Each row is a point on a landscape with many valleys, with its height.
From any point a ball takes the steepest step (drop divided by distance) to one of its 6 nearest points. It stops when none of these is lower. Distance is the straight distance between rows; heights are no part of it.
z458: -9.8 -6.3 -19.3 -8.4 -10.5 9.8 4.7 24.6 -0.6 -14.6 7.4 -7.2 -12.1 -17.0
 -14.0 -20.7 4.1 16.4 -21.0 -15.3 -11.6  h=332
z207: 4.9 11.3 -0.7 -6.6 2.7 2.0 2.1 0.1 3.2 5.9 2.2 -10.4 -3.2 -6.6 -19.0
 -4.5 -4.4 -5.9 -10.1 4.9 -14.0  h=290
z327: 8.1 16.4 -8.5 -2.7 0.1 1.8 -10.3 20.2 8.9 0.1 -2.7 -7.5 -5.0 -20.1 -6.6
 -13.5 -2.4 2.8 -7.9 -0.4 -9.1  h=449
z149: -8.6 7.2 0.0 -2.0 0.4 8.2 6.2 -2.6 4.4 -2.0 6.6 -10.1 -5.8 7.6 -20.3
 -4.4 6.2 2.7 -14.2 -2.2 -26.6  h=191
z914: 0.3 3.0 -21.3 1.6 -7.9 2.0 -4.9 31.0 5.6 -11.7 2.9 -2.2 -5.6 -18.1 -9.5
 -23.6 0.6 21.8 -15.9 -7.0 -13.0  h=521
z160: -5.8 15.1 3.3 -7.0 0.1 13.6 6.7 -6.4 -8.6 -14.7 6.6 -10.2 4.5 32.5 -20.0
 6.4 2.2 -5.3 14.5 2.5 -12.3  h=243
z762: -4.6 -15.1 -23.0 -0.3 -23.2 12.2 5.9 28.6 -5.8 -8.1 2.9 0.3 -3.6 -2.9
 -10.2 -27.3 -6.8 27.7 -33.8 -19.5 -9.3  h=599
z818: -20.1 1.1 -6.2 1.5 -6.6 17.2 7.3 0.1 -3.8 -9.7 2.7 -12.0 -4.8 29.5 -12.3
 -6.1 18.2 10.5 -21.9 -13.5 -24.8  h=255
z163: 5.6 -13.0 3.1 4.5 1.9 -7.7 -12.3 0.8 -1.3 14.9 -4.5 15.5 6.8 -19.7 27.2
 14.5 -6.7 -6.4 18.8 -5.4 19.1  h=182
z332: 13.0 2.9 -19.6 19.7 -14.5 -6.8 -11.1 30.4 4.0 7.4 0.9 -2.2 -1.3 -6.6
 -14.3 -20.4 -5.0 27.7 -19.5 -6.4 -8.7  h=546
z772: -24.1 -11.3 -10.8 -13.7 -9.5 26.4 6.8 -1.4 -1.5 -12.3 6.7 -10.0 -1.5
 22.9 -11.4 -6.6 24.2 10.0 -29.7 -21.9 -22.7  h=280
z745: -13.0 0.9 -5.7 5.3 -3.3 6.7 8.5 -0.5 0.8 -0.9 7.1 -11.3 -6.0 10.8 -19.0
 -11.5 9.8 13.3 -21.9 -7.9 -25.7  h=242
z764: 10.1 -17.2 5.8 8.1 2.7 -16.6 -10.0 6.4 10.8 22.3 -1.4 27.8 5.8 -23.7
 37.9 5.0 -9.8 7.3 18.9 -0.8 11.6  h=573
z843: -2.8 0.5 -7.8 16.7 -10.3 6.1 7.9 2.7 -2.6 0.1 -1.4 -5.8 -1.4 27.4 -10.2
 -19.4 7.4 24.8 -29.5 -2.7 -15.1  h=592
z835: -0.7 6.3 -20.0 8.3 -14.9 19.5 18.1 4.2 -5.1 -14.4 -14.8 -34.6 -4.7 56.4
 -11.6 -19.8 6.4 5.8 -9.8 -11.5 -3.6  h=478
z201: 20.1 -2.4 -0.7 -4.6 2.9 -5.8 -2.5 -1.9 -7.6 12.4 -6.6 1.7 8.4 -11.6 5.6
 13.3 -10.1 -3.5 7.0 8.1 13.3  h=602
z732: -3.7 3.1 8.8 -10.3 8.7 4.6 6.2 -25.3 -7.3 -2.9 1.5 2.8 11.8 -3.3 -0.8
 12.3 -1.1 -24.6 4.8 9.7 7.7  h=158
z715: -5.7 -23.1 12.5 7.1 7.5 -14.3 -14.0 1.2 18.5 6.9 3.2 35.6 -6.0 -35.4
 27.2 5.5 -6.0 0.0 27.4 0.6 13.8  h=562
z195: -7.8 -12.7 -19.1 5.1 -17.8 9.0 9.0 13.9 -4.9 -4.2 5.0 -5.4 -4.4 -0.2
 -14.6 -24.8 1.0 23.3 -32.7 -16.2 -12.9  h=414
z430: -21.6 -12.7 16.4 2.1 10.0 -6.3 -7.8 -32.2 -4.6 -0.5 -1.9 9.7 -6.5 -18.6
 4.4 17.1 8.7 -29.3 20.3 -9.1 26.7  h=91
z116: -9.0 -12.0 11.1 4.9 8.6 -7.2 -1.2 -25.0 -8.1 3.1 -2.3 6.5 2.0 -11.7 8.3
 16.0 1.3 -23.7 11.9 -1.2 25.5  h=197
z236: -29.0 -4.1 -8.7 -9.2 -2.3 28.3 5.5 -1.1 -7.6 -17.2 2.8 -17.9 -7.7 32.3
 -13.2 2.3 27.2 2.3 -22.5 -25.4 -20.6  h=258
z961: 12.3 2.2 -10.0 18.8 -9.1 -6.3 -2.7 14.4 -1.8 9.5 0.4 -8.0 -4.7 6.4 -20.4
 -15.4 -3.5 25.5 -21.8 -0.4 -8.2  h=74
z955: -3.0 9.8 8.6 -15.1 5.5 9.8 -9.0 -5.1 -0.5 -1.0 1.0 -0.7 -2.3 -20.0 4.2
 -1.8 -15.5 -26.0 1.7 -5.6 9.1  h=256
z988: 30.6 -4.1 -4.5 -0.6 -3.3 -11.5 -9.1 14.5 -0.2 20.7 -8.3 10.0 12.3 -13.9
 20.4 8.4 -7.5 10.5 8.9 6.6 7.6  h=689
z538: -3.1 -14.3 9.6 20.5 1.0 -30.6 -0.2 -8.8 -9.9 11.2 -18.6 4.8 -9.7 -3.1
 26.6 17.9 -4.9 -11.0 25.0 4.8 20.5  h=389
z90: 15.0 6.4 7.5 -11.2 2.0 3.6 -15.1 11.8 8.9 10.1 1.7 12.1 4.9 -20.0 18.2
 0.7 -11.4 -5.8 5.4 -2.1 13.0  h=676
z696: -17.2 -8.5 20.7 8.1 7.6 -25.7 5.2 -31.7 1.2 0.4 -8.5 6.1 -12.2 9.4 16.7
 15.1 12.1 -24.5 28.2 6.1 24.9  h=311
z80: -5.3 2.9 5.0 -5.8 9.4 2.9 9.1 -27.8 -5.0 -10.9 2.5 1.4 17.0 8.9 3.0 18.0
 7.4 -23.8 12.4 13.7 10.9  h=200
z541: 3.4 -11.8 -20.0 20.0 -21.2 6.0 7.9 14.9 -6.8 4.3 -4.0 -2.4 2.1 11.5
 -11.3 -25.7 -3.8 29.6 -38.2 -5.2 -7.8  h=759
z547: -6.2 -6.5 18.3 -9.8 7.1 4.4 -18.1 0.5 10.7 -2.0 7.9 25.5 1.2 -26.7 17.9
 3.8 -8.2 -10.8 18.1 -6.7 19.7  h=670
z966: -0.2 7.6 -10.6 15.9 -12.8 10.2 6.5 6.9 -0.4 -8.2 -6.4 -12.7 0.7 47.3
 -6.0 -19.4 5.9 20.6 -17.7 0.4 -9.9  h=208
z640: 18.4 -11.9 -0.8 9.9 0.2 -17.1 -7.5 9.0 1.0 21.1 -8.9 17.6 10.4 -17.2
 37.1 11.5 -6.8 8.3 16.0 2.7 10.0  h=550
z309: -6.5 -19.0 8.9 17.1 1.0 -20.5 -16.8 -1.1 7.3 15.5 -7.3 25.9 -1.0 -22.6
 30.9 12.5 -1.6 -2.9 29.4 -4.2 13.8  h=535
z120: 14.9 16.7 0.0 -6.3 5.2 0.2 -16.9 26.6 20.3 -1.5 -0.7 6.8 -1.8 -20.6 13.7
 -15.8 -4.8 5.2 -10.5 6.3 -0.9  h=649
z234: 15.3 13.7 0.9 -9.7 1.7 1.7 -15.2 14.9 8.2 7.4 -2.1 1.2 1.5 -17.4 5.3
 -4.2 -9.6 -5.7 -1.1 0.3 4.4  h=581
z642: 22.3 12.7 -9.6 1.8 -4.0 -6.8 -16.5 28.3 13.9 6.1 -0.6 -1.9 0.5 -16.7
 -2.6 -13.9 -1.9 14.0 -9.0 4.9 -6.4  h=520
z811: -15.0 9.3 0.3 -5.8 2.1 11.4 7.0 -4.5 3.0 -5.8 7.0 -13.4 -4.1 11.2 -19.0
 -3.0 9.1 -3.9 -11.5 -2.7 -29.8  h=209
z644: -4.3 1.6 11.7 -10.7 5.3 7.2 0.5 -21.7 -7.3 0.2 2.0 2.1 6.9 -15.3 0.5 5.8
 -6.9 -29.1 3.2 0.3 13.1  h=180
z417: 5.7 -9.3 24.6 -8.6 13.2 -2.1 -12.6 9.1 15.1 3.5 7.5 31.4 -0.8 -29.8 22.9
 -4.6 -14.1 4.2 10.5 2.4 14.4  h=819
z21: -8.1 -8.2 9.0 12.2 4.8 -30.3 11.0 -26.9 1.2 0.4 -8.6 3.0 -7.6 14.2 24.1
 15.5 5.4 -19.2 27.8 12.1 23.5  h=482
z754: -2.2 5.3 -3.1 11.2 -4.9 1.2 4.2 -0.9 -0.3 2.5 4.2 -7.4 -4.1 18.5 -19.8
 -14.2 5.7 18.1 -20.0 -1.4 -19.1  h=365
z680: -2.8 13.8 2.4 3.3 -2.7 9.2 3.3 -2.0 -1.2 -6.6 6.3 -8.2 0.7 37.9 -16.9
 -5.1 4.8 11.5 -2.0 3.8 -16.5  h=297
z210: -8.2 -14.2 -18.4 -13.6 -20.1 12.4 3.8 33.8 -2.2 -18.1 6.5 1.2 -7.9 -8.8
 -12.1 -23.4 -2.9 25.1 -30.8 -20.8 -10.5  h=442
z415: -3.9 13.8 6.2 -4.8 3.9 7.1 5.2 -6.4 -1.3 -3.4 5.8 -5.9 3.6 17.3 -20.0
 1.3 2.3 -2.8 1.9 8.3 -19.9  h=232
z478: 0.7 -2.7 -22.3 5.2 -17.4 5.6 -2.6 34.2 2.0 -10.1 5.6 1.5 -3.1 -13.2 -9.9
 -26.3 -1.5 28.5 -21.2 -11.6 -9.2  h=595
z617: 8.6 16.7 13.9 -8.7 11.6 2.3 -14.3 21.0 18.2 -3.7 1.8 13.5 -1.9 -21.7
 18.7 -15.1 -11.0 1.0 -9.0 5.5 2.8  h=793
z686: 27.4 -2.4 -3.5 -2.9 0.7 -10.4 -2.2 5.5 -7.3 16.2 -6.9 -0.6 6.8 -9.1 0.1
 11.6 -8.3 5.8 6.0 10.6 6.0  h=610
z832: -7.1 2.2 -13.4 -12.2 -1.8 10.0 -1.9 33.9 3.0 -24.7 3.3 -0.3 -9.0 -25.9
 0.8 -20.6 10.1 14.8 -19.2 -3.9 -15.1  h=409
z713: 12.9 3.8 3.0 -10.0 2.4 2.5 -4.4 -2.2 -4.3 10.6 -3.5 -0.3 4.3 -15.5 0.3
 6.0 -11.2 -12.1 3.6 4.2 10.2  h=450
z733: -9.4 -16.1 14.3 16.7 4.7 -25.3 -7.2 -15.4 -8.8 11.1 -13.3 8.5 -11.5 -8.9
 19.7 18.4 -0.2 -16.0 24.9 -2.8 24.0  h=302
z710: 7.0 18.4 -1.1 -10.8 4.1 5.8 -11.9 16.7 10.5 -2.2 -0.7 -3.7 -4.5 -21.6
 2.2 -9.9 -8.3 -8.1 -7.5 -1.2 -3.1  h=431
z67: 8.8 2.9 4.8 -7.8 7.2 0.3 7.6 -15.9 -6.7 3.4 0.0 -0.2 11.8 -2.3 -5.6 10.4
 -5.5 -11.2 2.8 13.5 4.8  h=251
z365: -5.2 11.8 6.6 -12.4 4.6 8.7 5.9 -14.7 -0.8 -5.3 4.3 -4.4 7.0 9.7 -14.3
 7.3 1.0 -16.3 1.0 11.6 -15.7  h=201
z320: 12.1 -4.3 10.2 -3.8 5.8 -2.4 -13.4 8.4 10.1 13.5 4.0 24.4 6.3 -22.6 29.1
 3.1 -11.6 0.4 11.8 -2.5 14.7  h=720
z718: -1.5 -13.7 7.2 7.6 8.1 -14.3 0.7 -17.5 -8.2 7.2 -7.0 4.4 0.9 -10.3 17.2
 19.6 -1.1 -14.8 13.4 0.7 24.9  h=334
z343: 4.6 -2.0 -3.7 0.9 8.8 -8.4 14.2 -16.5 3.0 -7.5 2.5 -2.3 14.4 15.9 5.0
 19.3 3.7 -5.0 22.3 17.6 10.0  h=474
z705: 15.7 3.2 3.2 -3.9 4.9 -3.9 9.2 -7.2 -4.3 5.0 0.9 -2.4 8.8 4.1 -11.4 10.1
 -5.4 2.8 4.0 18.6 1.5  h=392
z517: -19.5 10.9 0.6 -6.4 2.5 14.7 3.5 -4.1 0.5 -10.8 4.4 -12.2 -4.2 24.4
 -18.1 0.9 12.2 -2.9 -5.5 -4.0 -28.6  h=221
z970: 8.3 9.6 5.6 0.5 0.6 1.0 5.5 -2.1 1.2 3.7 5.5 -5.1 0.3 18.6 -21.6 -3.8
 -0.2 12.5 -4.9 11.1 -13.8  h=364
z118: 6.4 9.6 5.8 -6.5 4.7 3.8 8.1 -8.2 -0.7 -0.2 4.4 -2.6 8.2 9.0 -16.4 6.0
 -2.0 -1.8 1.6 12.9 -8.5  h=260
z125: 17.2 3.9 1.5 -8.0 1.6 -1.9 3.1 -3.2 -3.1 12.5 -1.5 -3.8 5.0 -7.5 -10.3
 6.5 -9.2 -4.2 1.1 10.7 2.2  h=415
z171: 6.1 2.4 5.5 -9.3 3.3 4.3 -7.0 -7.0 -5.3 9.2 -2.0 3.0 6.2 -18.2 6.9 8.9
 -10.5 -17.3 5.5 -0.8 17.3  h=341
z695: -7.2 -4.6 -15.7 -13.4 -12.8 8.5 -0.5 39.4 0.4 -25.9 5.7 6.2 -4.8 -19.3
 -4.3 -21.9 4.6 23.5 -24.1 -8.6 -13.1  h=486
z936: -14.7 15.7 4.6 -14.2 4.4 13.3 4.2 -12.9 -2.0 -11.7 5.3 -7.9 3.3 13.9
 -15.7 7.0 7.7 -19.7 2.9 6.0 -23.2  h=212
z554: -15.8 -8.1 18.3 9.6 5.4 -29.9 6.6 -28.8 0.4 3.2 -9.2 4.0 -14.5 11.1 22.3
 15.0 8.3 -23.8 30.5 8.5 24.5  h=372
z194: 26.2 6.4 -1.5 -4.5 -2.8 -4.4 -9.2 14.0 0.6 14.6 -4.3 -3.0 2.9 -12.4 -6.0
 0.5 -8.1 4.7 -0.3 4.9 -1.0  h=746
z692: 9.2 11.6 1.6 0.1 0.2 5.3 7.3 -4.4 -1.0 -4.5 8.7 -4.8 6.9 34.8 -14.8 0.6
 -1.3 13.5 9.3 7.8 -8.2  h=432
z188: -12.1 15.4 5.1 -11.3 2.8 13.5 6.4 -8.0 -7.7 -15.7 5.5 -9.6 4.9 25.8
 -18.2 8.2 4.1 -12.7 12.9 4.1 -18.6  h=222
z819: -16.1 -13.1 -14.7 0.0 -16.4 17.0 11.7 0.6 -3.0 -6.2 3.0 -5.0 -0.2 16.2
 -9.2 -18.6 14.8 19.4 -36.0 -15.9 -20.1  h=327
z259: -16.1 -1.9 12.4 0.4 12.1 -6.8 3.8 -34.5 -4.1 -10.9 -1.8 4.8 7.0 5.3 11.2
 19.3 13.5 -27.1 14.2 6.3 22.5  h=213
z977: -14.8 -4.0 -14.3 -7.8 -4.1 12.1 8.9 4.4 3.6 -8.6 7.6 -13.4 -12.7 -9.2
 -17.7 -13.8 9.9 5.5 -20.9 -11.1 -21.8  h=252
z700: 3.6 -16.4 5.5 20.3 0.7 -22.0 -11.7 1.2 -0.5 20.0 -11.2 21.1 1.7 -18.3
 37.9 13.4 -5.6 0.4 25.2 -4.2 11.6  h=476
z386: -11.9 -5.9 13.8 6.8 11.1 -16.9 4.6 -32.0 0.0 -4.5 -5.9 5.5 1.0 6.9 16.1
 19.6 11.1 -23.8 17.7 7.4 24.6  h=299
z222: -2.6 -11.1 8.7 16.0 3.0 -34.3 11.0 -19.6 1.2 6.6 -14.3 1.3 -7.9 8.3 26.0
 14.8 -4.1 -14.1 27.1 12.8 22.2  h=495
z771: 4.7 -6.4 4.1 0.3 7.3 -5.7 9.6 -19.0 -5.7 2.8 -1.7 2.6 7.5 -3.7 8.2 17.7
 -2.1 -13.5 6.8 12.0 17.7  h=406
z347: -2.9 15.9 -2.2 0.6 -3.6 17.2 7.9 -1.7 -9.4 -11.7 3.1 -17.8 -4.6 46.6
 -18.1 -5.2 0.5 3.1 9.4 -8.7 -7.8  h=274
z890: 1.7 -6.5 -6.1 7.8 3.1 -27.3 15.1 -18.5 11.0 -2.3 -6.5 -2.2 4.0 19.7 19.5
 19.1 2.2 -13.5 29.4 15.6 15.2  h=653
z87: 9.4 7.9 -11.2 8.3 -5.7 -3.7 -7.0 18.5 2.3 6.1 -0.2 -9.0 -6.2 -10.2 -18.3
 -14.8 -4.5 15.6 -14.9 -3.9 -10.8  h=481
z273: -25.2 -10.5 21.6 7.7 13.9 -17.7 -1.8 -36.8 -1.7 -1.3 -5.9 8.2 -9.1 -4.0
 8.4 17.6 16.3 -27.8 21.3 -1.8 26.6  h=168
z619: 1.8 10.8 -14.5 -3.7 -1.8 3.7 -7.1 29.1 9.7 -11.8 0.7 -5.3 -6.8 -22.8
 -2.3 -18.1 3.0 12.3 -14.7 -2.8 -12.7  h=539
z77: -3.5 -23.4 23.4 -6.5 14.8 -9.1 -11.5 4.5 15.2 -3.4 3.1 42.7 -11.0 -42.3
 17.2 -1.0 -14.2 1.4 18.9 9.2 19.3  h=702
z13: 2.2 -6.8 -21.3 14.8 -17.2 4.1 0.8 22.0 -3.2 1.5 0.4 -4.4 -3.2 -2.9 -13.7
 -25.5 -3.1 27.9 -29.4 -12.7 -9.8  h=635
z440: 6.3 -12.3 1.4 9.8 7.0 -18.1 6.3 -12.2 -8.7 8.3 -10.5 2.8 3.2 -4.1 20.3
 21.9 -5.3 -8.5 12.8 8.3 20.5  h=475
z634: 10.1 9.9 2.3 6.0 -1.1 1.1 5.3 -0.4 1.1 0.6 9.2 -4.8 3.1 35.9 -13.9 -5.5
 -1.3 20.1 2.8 8.9 -7.9  h=473
z783: 5.2 9.6 18.2 -11.7 8.1 5.2 -17.2 12.8 14.0 -1.4 5.9 19.3 -0.3 -22.2 20.5
 -7.1 -14.0 -5.2 2.6 -2.0 10.4  h=886
z836: -15.9 -1.9 14.2 -6.2 10.9 2.9 2.6 -36.0 -8.8 -5.8 1.9 5.7 9.3 -6.9 3.5
 14.1 6.0 -30.4 9.2 0.8 19.4  h=169
z372: -11.1 12.6 2.6 -15.7 5.2 9.9 6.7 -10.4 5.4 -2.7 5.3 -11.8 -6.9 -6.4
 -15.3 -1.9 0.9 -20.8 -10.2 1.8 -21.2  h=226
z276: 20.7 -4.5 -0.5 0.4 5.6 -9.0 13.7 -6.2 -1.8 3.6 4.9 -1.5 10.6 11.3 -6.3
 12.8 -5.1 12.6 13.7 19.3 4.4  h=528
z202: -15.1 -17.3 13.8 12.3 6.5 -16.5 -14.8 -15.6 -5.1 7.5 -10.3 10.3 -7.9
 -16.7 13.0 19.2 4.0 -17.9 25.9 -8.4 24.4  h=211
z625: -12.3 -16.5 11.6 3.0 6.9 -6.6 -21.3 -4.0 8.9 2.0 0.8 25.8 -1.4 -29.4
 19.4 11.9 1.8 -11.5 29.3 -7.2 20.1  h=423
z245: -3.0 6.1 -7.1 0.4 -0.3 3.0 3.3 4.8 4.2 2.1 5.4 -13.2 -9.2 -6.4 -22.2
 -12.2 2.2 5.0 -14.5 -6.1 -19.1  h=257
z387: 10.1 -13.3 0.8 14.1 1.5 -19.7 -2.1 -2.4 -10.0 15.3 -14.7 6.1 3.5 -11.4
 27.8 20.4 -7.9 -2.9 16.8 4.0 17.0  h=507
z301: -23.9 4.7 -4.0 -4.2 0.5 17.0 5.5 -1.8 -2.4 -10.4 6.2 -14.4 -6.7 24.8
 -15.8 -0.2 17.7 3.5 -15.2 -13.2 -30.1  h=229
z822: -12.4 12.3 -4.2 2.2 -5.8 19.6 9.1 1.4 -9.2 -14.7 -2.4 -23.0 -10.0 48.1
 -12.5 -7.8 6.4 2.5 -3.0 -14.1 -12.8  h=265
z997: 3.0 -6.9 7.0 -3.1 6.4 -1.3 -2.5 -13.9 -10.4 5.9 -3.9 4.7 5.1 -14.5 9.3
 14.1 -4.9 -18.7 8.1 -0.3 21.5  h=325
z100: -14.1 -9.8 -14.0 0.4 -10.6 12.0 9.6 4.9 -0.7 -5.1 8.1 -7.5 -7.4 1.3
 -15.9 -17.4 10.1 16.4 -29.0 -15.4 -19.3  h=295
z729: 9.9 6.3 0.2 16.0 -8.0 -2.3 3.1 3.5 0.4 5.1 2.1 -6.0 -2.2 27.9 -14.9
 -15.0 -1.3 27.6 -17.2 6.6 -9.9  h=611
z444: -7.2 -13.1 11.4 5.1 6.7 -5.3 -13.8 -13.6 -4.4 5.2 -2.4 12.2 1.6 -21.5
 13.1 14.3 0.1 -20.3 19.3 -10.3 25.7  h=266
z790: -27.5 7.5 -2.0 -7.8 2.4 21.9 5.2 -2.4 -6.7 -15.2 3.9 -18.6 -8.9 28.7
 -19.5 5.6 19.5 -6.9 -7.1 -14.1 -27.8  h=238
z402: 4.0 6.1 9.5 -11.6 4.2 7.4 -12.5 1.9 1.0 5.8 2.2 7.0 4.3 -20.1 10.3 2.6
 -13.1 -17.2 6.3 -5.1 13.8  h=418
z53: 0.1 1.8 -18.8 7.9 -8.9 1.3 -1.1 22.3 2.2 -3.3 3.9 -9.6 -8.2 -12.8 -16.9
 -19.8 0.8 19.5 -18.8 -10.9 -13.1  h=496
z198: 8.3 9.7 3.5 -11.3 1.9 6.9 -4.9 -2.5 0.2 8.1 -1.7 -3.4 0.8 -16.0 -2.9 2.1
 -12.5 -15.3 -1.6 2.4 5.1  h=358
z943: -11.9 -7.4 -16.9 -13.2 -6.0 11.2 7.1 19.9 2.3 -18.5 6.5 -9.4 -13.2 -19.0
 -13.0 -17.3 7.2 12.4 -20.4 -14.9 -13.3  h=296
z552: 14.9 -11.6 -0.3 5.7 0.1 -11.8 -8.2 5.2 -4.3 19.8 -8.4 14.1 9.1 -16.9
 31.0 13.7 -7.6 1.1 15.4 0.4 15.0  h=447
z797: 3.1 -4.4 -13.2 21.7 -13.3 0.7 8.1 9.2 -4.2 3.9 -2.9 -5.4 -2.3 18.0 -14.1
 -22.8 0.1 28.3 -31.7 -0.2 -10.6  h=675
z104: -10.5 -0.5 -14.4 9.7 -15.2 16.6 8.7 6.3 -5.2 -12.0 -7.4 -13.4 0.9 40.4
 -3.5 -15.6 14.4 18.9 -26.7 -6.9 -17.1  h=430
z787: -4.3 11.7 3.6 -13.4 5.4 8.3 6.0 -16.7 -6.3 -14.9 3.7 -2.9 13.7 16.9
 -10.0 14.7 4.0 -17.5 15.1 13.7 -5.5  h=207
z286: 22.9 9.0 1.0 -10.2 0.6 -2.1 -14.8 16.6 10.0 13.7 -3.0 8.1 5.1 -17.2 16.1
 -1.9 -10.1 1.6 3.2 3.1 6.6  h=740
z176: 10.8 8.0 3.6 -3.7 1.7 0.7 9.4 -8.0 -0.3 -2.0 9.6 -1.6 10.2 20.9 -14.1
 7.0 1.1 8.5 10.5 14.3 -6.4  h=367
z416: -2.8 14.9 -5.5 -8.5 6.4 8.2 -7.0 26.8 9.9 -17.9 -0.4 -1.4 -7.7 -27.4 9.9
 -18.0 1.9 2.0 -16.6 1.3 -10.2  h=438
z232: -12.1 14.9 1.2 0.5 -0.6 15.3 5.0 -1.0 -7.3 -12.1 2.4 -13.8 -6.1 39.8
 -15.4 -2.2 7.4 5.3 2.8 -6.2 -19.2  h=187
z495: -12.5 -3.7 14.3 -7.1 8.0 5.1 -1.4 -30.1 -7.9 -2.2 3.1 5.7 6.1 -14.7 1.8
 9.1 0.6 -31.4 6.7 -2.9 20.3  h=152
z338: 14.3 -2.0 1.8 -6.5 3.0 -0.8 -5.2 -2.9 -6.2 12.0 -4.8 3.5 9.0 -14.0 6.9
 11.7 -9.1 -10.2 6.0 3.1 15.3  h=492
z515: 16.6 4.9 2.9 2.5 -0.9 -6.5 3.9 1.5 -1.9 8.3 3.6 -5.6 0.6 11.5 -20.5 -3.0
 -3.4 15.9 -3.9 11.5 -8.2  h=493
z167: -25.4 0.5 -5.6 -12.6 0.9 17.7 9.3 -3.8 5.7 -9.5 10.5 -14.8 -10.0 5.7
 -16.7 -3.6 18.2 -2.0 -17.8 -10.9 -30.1  h=225
z479: 0.9 -4.5 1.3 0.9 9.5 -9.6 11.5 -22.9 -2.0 -4.7 -2.6 0.8 10.9 8.0 8.5
 19.8 4.0 -16.6 13.1 16.5 17.3  h=326
z922: 8.1 -12.9 -2.3 14.2 4.1 -28.4 13.0 -12.5 -1.6 6.1 -11.6 -1.7 0.7 2.1
 20.9 20.3 -6.3 -4.3 18.1 14.3 19.2  h=527
z423: 13.5 5.7 -5.5 1.3 0.2 4.6 8.1 -6.6 -2.0 -5.0 13.3 -5.0 12.4 36.2 -10.0
 7.0 -1.3 10.4 25.8 6.9 3.1  h=405
z476: 22.8 3.4 4.9 -9.6 -0.2 -4.6 -13.4 15.4 13.8 15.5 2.0 18.6 8.1 -19.2 25.3
 -2.7 -12.0 5.7 3.5 3.8 9.1  h=836
z778: -17.7 -15.3 -15.0 -11.7 -11.6 17.2 13.9 3.3 2.1 -9.2 11.9 -7.8 -7.7 1.8
 -16.4 -16.0 13.3 14.9 -31.8 -19.4 -17.5  h=282
z802: 7.2 -4.1 7.9 -4.7 3.2 -0.2 -15.6 4.5 3.9 11.2 1.0 19.2 8.4 -21.6 24.0
 7.2 -9.7 -6.8 13.9 -5.6 18.8  h=552
z837: -2.9 13.0 -3.5 -9.8 4.8 9.1 -1.0 10.5 8.1 -6.3 -0.4 -13.1 -12.5 -22.3
 -5.8 -9.1 -3.2 -10.9 -11.7 -5.1 -13.1  h=284
z316: 14.7 7.6 -1.0 3.6 -2.2 -5.3 -3.1 8.7 1.2 10.7 0.1 -8.1 -4.8 -2.0 -22.1
 -6.9 -4.5 11.0 -10.6 3.7 -9.5  h=463
z271: 26.4 5.6 -10.9 11.1 -11.2 -12.9 -17.3 28.0 6.6 13.5 0.0 -3.5 0.5 -5.8
 -13.0 -9.3 -6.1 24.8 -10.9 2.3 -6.1  h=206
z878: -3.4 5.2 -17.1 12.5 -16.0 18.6 10.5 10.0 -5.8 -13.3 -12.9 -20.5 0.2 49.2
 -4.9 -19.9 8.7 16.7 -17.9 -4.4 -9.2  h=605
z563: -14.5 10.5 11.9 -18.2 5.9 13.4 6.3 -27.2 -6.3 -11.8 4.2 -1.0 12.0 3.9
 -5.5 9.8 4.2 -32.6 4.6 8.0 -6.2  h=184
z263: 5.0 8.9 -1.8 -2.8 2.4 7.3 8.7 -9.1 -2.3 -9.3 9.8 -3.3 13.4 28.2 -12.9
 12.6 2.3 3.8 20.5 11.7 -0.8  h=313
z806: 25.1 3.4 0.7 3.8 -4.6 -10.5 -2.4 9.1 -3.7 13.8 -1.3 -4.6 0.4 3.2 -17.6
 -0.5 -7.9 17.9 -4.5 10.9 -3.4  h=574
z213: 2.3 -12.0 8.1 24.5 -1.0 -33.5 3.5 -7.3 -7.1 12.8 -20.9 4.5 -9.4 -1.7
 32.4 13.2 -9.1 -7.3 29.2 8.6 18.5  h=426
z522: 18.0 -4.9 1.2 -2.6 0.0 -5.8 -10.7 4.3 -3.9 16.8 -4.4 8.8 10.1 -16.9 20.3
 10.3 -9.3 -3.3 10.9 -0.9 17.0  h=538

For each start below, name the point where the ball stops.
z890: z430
z458: z149
z198: z430
z762: z149
z423: z430
z705: z430
z832: z149
z695: z149

Call two points neighbours if one is among the 6 nearest of the other. Go from one point of each pair to the other, from neighbour to neighbour, staying as low as possible. Name the highest point that can't be avoided.
z163 / z966: z625
z232 / z430: z517
z430 / z966: z680

Write out the way that a ball takes from each point below.
z286: z234 z198 z955 z644 z495 z430
z53: z458 z943 z977 z167 z149
z13: z195 z100 z745 z149
z914: z458 z943 z977 z167 z149
z617: z710 z837 z372 z149
z90: z402 z955 z644 z495 z430
